Each row is a point on a landscape with many valleys, with its height.
A ball rolls from a point to the lowest of its 5 nearest points, and stops where none of them is lower. Distance is the straight distance between rows; heights are no part of it.
q_429: [ 25   1  19 -27   8  19   5 -31]  height 561
q_700: [ 30  -4  -3   1  38  17 -26  55]  height 613
q_29: [-26  53 -26  28  13  28  20  42]  height 470
q_469: [ 21  -7  10   9  35 -13 -27  57]  height 393
q_343: [ 23 -18  25   5  10  25  32 -51]  height 540
q_819: [  7  -5  35   9 -17 -39   6  -7]  height 346
q_299: [  6  -7  30  -1 -16 -18  18 -48]  height 377
q_17: [ 43 -11   9  -3  52  37   6  11]  height 618
q_577: [ 18  -7  41  17  17 -39 -15  47]  height 141
q_603: [ 16  -2   9 -14  10   8  -2  -1]  height 549
q_947: [ 33 -11  -4  -3  47  29 -11  35]  height 674
q_341: [ 16  -5  29  -5  -1  24  17 -71]  height 515
q_556: [  9  -2  20   1  -9 -43 -10  36]  height 224
q_279: [-26  -2   2 -10 -40  -8 -21 -64]  height 388
q_756: [-23  -2  -7   4 -25 -30 -10  32]  height 455
q_758: [ 14  -8   5   2  12 -20 -26  69]  height 356
q_222: [ 34 -25  18   4  33  24  23 -30]  height 559
q_152: [-37  18 -23  17 -23 -14   7   9]  height 617
q_297: [ -8  -8  40  -2 -30 -39   3 -33]  height 373
q_980: [ 25   5 -17 -13  29  20  -4  25]  height 648
q_329: [-15  -1 -11   8 -13 -26  -8  34]  height 525
q_742: [-22   3 -26 -28 -11  36 -15 -70]  height 693
q_155: [ -9  -7  28 -11 -33 -23 -11 -39]  height 323
q_163: [-31  23 -26  26  -6  15  21  19]  height 609
q_830: [-13   6 -31 -23   1  45  -9 -36]  height 651
q_747: [29 -1 12 -1 18 14 -1 14]  height 519
q_223: [-17   0 -17  -9 -22 -13  -7  -3]  height 443
q_993: [-32   5 -19  -9 -29   2 -10 -35]  height 447
q_174: [ 21 -34  25  32   9 -18  28 -27]  height 501
q_122: [-28  23 -15  29 -15 -26   0  58]  height 573
q_225: [ -6   0  23 -13 -31 -46 -14 -12]  height 378
q_623: [-23   3 -18   3 -10 -19   5  41]  height 574
q_424: [ -1   7 -16 -20   1  20  -6 -27]  height 643
q_65: [ -7   4 -31 -12  10  18   2   4]  height 797
q_370: [-38  30 -17  26  -3  -7  17  36]  height 418
q_770: [  3   1  12 -22 -24  -7  -4 -23]  height 316
q_89: [-11   4 -24  16   0 -20  -7  55]  height 430
q_458: [ 10   4 -10 -30   2  36   0 -39]  height 576
q_576: [  1  -2  11 -12 -18   8  -2 -60]  height 444
q_249: [ 19   2  -3 -11  12  17  -4  19]  height 575
q_64: [ -2   0  12  -6 -22 -42 -15  19]  height 292
q_284: [ 21   1  11 -18  11  27   4 -52]  height 524
q_214: [ -8  18 -51   3  32  34  19  38]  height 702
q_179: [ 27  -9  27  -5  16  15  14 -11]  height 583
q_91: [-16  27 -43  16  27  42  19  31]  height 634
q_521: [ 11   2  27  -5 -13 -27   1   6]  height 303
q_261: [ 14  -6 -38  -2  35  20 -11  54]  height 796
q_955: [-19  -1   4 -11 -29 -30  -7  -6]  height 347
q_257: [ 44 -10  18   5  39  25  19 -11]  height 579
q_680: [ 12 -33  35  17 -12 -17  35 -63]  height 450
q_848: [ 35  -1  -7  -4  53  42 -19  57]  height 736
q_797: [-40  13 -23  17 -33 -32   3  27]  height 624
q_404: [-48   4 -13  13 -38 -23  -5 -13]  height 145
q_812: [ 15   3 -18 -33  24  34  -4  -4]  height 770
q_600: [-12   5 -19 -17 -12  14  -4 -35]  height 637
q_738: [  1   4 -38 -10  30  38   2  30]  height 793
q_643: [  2   6 -31 -13  17  17  -3  33]  height 758
q_853: [ 17  -6  23  19  16 -31 -28  69]  height 225
q_432: [-13  -2   2  -7 -30 -12  -6 -31]  height 170
q_881: [ 21 -23  46  27   1 -40  -4  21]  height 83
q_907: [  3 -32  45  29 -31 -35  28 -37]  height 526
q_987: [-32   0   8  -5 -46 -30 -24 -67]  height 408
q_648: [-13  -3 -10  -7 -17 -26  -9  15]  height 415
q_851: [-25  12 -42   0   5  38  12 -12]  height 851
q_723: [-29  29 -45  14  24  43  14  16]  height 675
q_464: [-34  24 -24  15 -15  -5  14  33]  height 51
q_11: [ 28 -10  28   3   3 -18   3   7]  height 359
q_397: [ 23 -25  27   2   7  16  25 -44]  height 550
q_234: [-18  15 -33  28  12   5  12  53]  height 82
q_706: [ 46 -14  25  14  38  11  -3  29]  height 568
q_324: [-13   0 -14 -20  -7  27  -5 -44]  height 636
q_467: [24 -7 17 -7 14 -3 -9 24]  height 449
q_95: [-40  -1  -4  -6 -42 -28 -23 -63]  height 448
q_720: [-10  -2  40   0 -35 -23  -1 -62]  height 272

Where does a ball stop that starts at each point below?
q_747 -> q_881
q_214 -> q_464
q_29 -> q_464
q_91 -> q_464
q_706 -> q_881
q_853 -> q_881
